Each row is a point on a landscape with many valleys, with its height.
A ball rolls from a point to whichever of its 5 nearest points has the largest drop for the distance, and stops where none of them is lower. Distance is the straight distance between rows; heights are no part of it.
k_176: [ 19  10   8 -18   2 -27 -22  -5 -26]  height 371
k_559: [-26  41  19 -28  -8  26  39 -25  46]  height 691
k_289: [ 56 -10 -42  42 -25  10   2   0 -12]  height 183
k_258: [ 39   8 -21   8 -15 -12 -25   2 -18]  height 164
k_426: [ 11  -2   7 -14   2 -34 -31  -3 -44]  height 433
k_131: [  1  17  -3 -10   0  29  59  -4  59]  height 436
k_866: [-47 -21  -1  28  16  37  30  21  41]  height 510
k_797: [-5  0 -7  2  6 23 42 10 47]  height 430
k_796: [-31 -15  30 -23  18 -24  -8   6 -36]  height 163
k_640: [ 53  32 -12 -24 -15 -27 -21 -15 -20]  height 237
k_295: [ 71  15 -42  19 -28   4  -5  -9 -14]  height 139
k_16: [-80 -26  32   9  25   8  -5  12 -10]  height 256
k_923: [-53   4  42 -29  12  -4  10 -15 -18]  height 498
k_798: [ 84   8 -51  36 -32  14  20 -19 -16]  height 154
k_928: [-10 -18  -6  12   5  19  21  19  33]  height 541
k_4: [-59  -7  17   8  14  31  16   5  26]  height 336
k_241: [ 34  36   5 -41   0 -14   4 -11  14]  height 354
k_85: [  6   0  10 -14  13 -13 -12   2  -1]  height 90
k_837: [ 19  -9 -14  11  -4  -9 -10  15   3]  height 250
k_494: [  2 -35 -20  40  -7  -7 -35  18 -25]  height 372
k_994: [ 13 -27 -16  34  -7 -17 -48   1 -52]  height 124
k_500: [-39  16   9  -5  -2  38  46  -9  53]  height 616
k_861: [-22  14  23 -25   9  -1   8  -9  13]  height 611
k_686: [ 23  10 -17   2   1  12  48   6  46]  height 298
k_619: [-12  30  21 -37  -2  14  25 -21  35]  height 774
k_939: [ 30  19 -12 -15  -2   3  21   3  32]  height 184
k_279: [-29 -24  15   6  17  -7 -16  15  -5]  height 426
k_132: [ 48  14 -23   0 -14  -2   4   1   9]  height 49
k_425: [ 75  32 -31  -6 -25  -7  -6 -10  -4]  height 110
k_623: [-72 -17  27   9  19  19   1  10   9]  height 169
k_217: [ 36 -25 -38  41 -22   5 -32   2 -29]  height 331
k_643: [ 29 -40 -46  59 -23  20 -36  -1 -39]  height 461
k_515: [-36  -5  23 -14  15  -1  -2   1   4]  height 472
k_372: [-41 -30  14  17  19  -2 -13  23   1]  height 363
k_816: [-64  11  29  -7   4  29  19 -14  26]  height 493
k_735: [ -1  -9   7  -3  10 -18 -21   8 -14]  height 302
k_878: [-54  41  41 -34  -4  10  29 -40  12]  height 763
k_348: [-10 -28   8  10   8 -28 -36  11 -43]  height 360
k_719: [ 43  20  -2 -18 -10 -34 -35 -14 -45]  height 323
k_591: [ -1  25  21 -47   7 -14   5 -20   3]  height 663
k_725: [-22   6  29 -32  16 -17  -3  -7 -15]  height 504
k_391: [ 23  -9  -8  10  -7 -28 -42  -8 -54]  height 321
k_36: [ 59  20 -22   0 -22 -11 -27 -12 -24]  height 166
k_526: [-7  1  1 -9  6  7 13  6 31]  height 408
k_133: [-35 -37  -1  29  14  12  -5  33  21]  height 481
k_566: [-12  16  -4   5   1  40  75  -3  57]  height 535
k_475: [-67 -15  41 -12  19   3   3  -2 -16]  height 319
k_581: [ -7 -26  14   2   7 -42 -32   8 -69]  height 386
k_388: [ 32   9 -18   2  -6  -2   5   7  18]  height 116
k_171: [ -9 -40 -19  40   2   2 -16  31   3]  height 520
k_15: [ 45  19 -16 -18  -8 -13   0  -3   8]  height 121

Where does a ball stop that starts at each point below?
k_878 => k_623
k_515 => k_623
k_36 => k_132
k_131 => k_132
k_133 => k_623

Call two points neighbours if one is among the 5 nearest of the other. Go from one point of each pair to the other, from neighbour to neighbour, staying as low as possible. Name the highest point that can't be avoided.
k_85 / k_132 => k_837
k_85 / k_623 => k_475
k_796 / k_85 => k_735
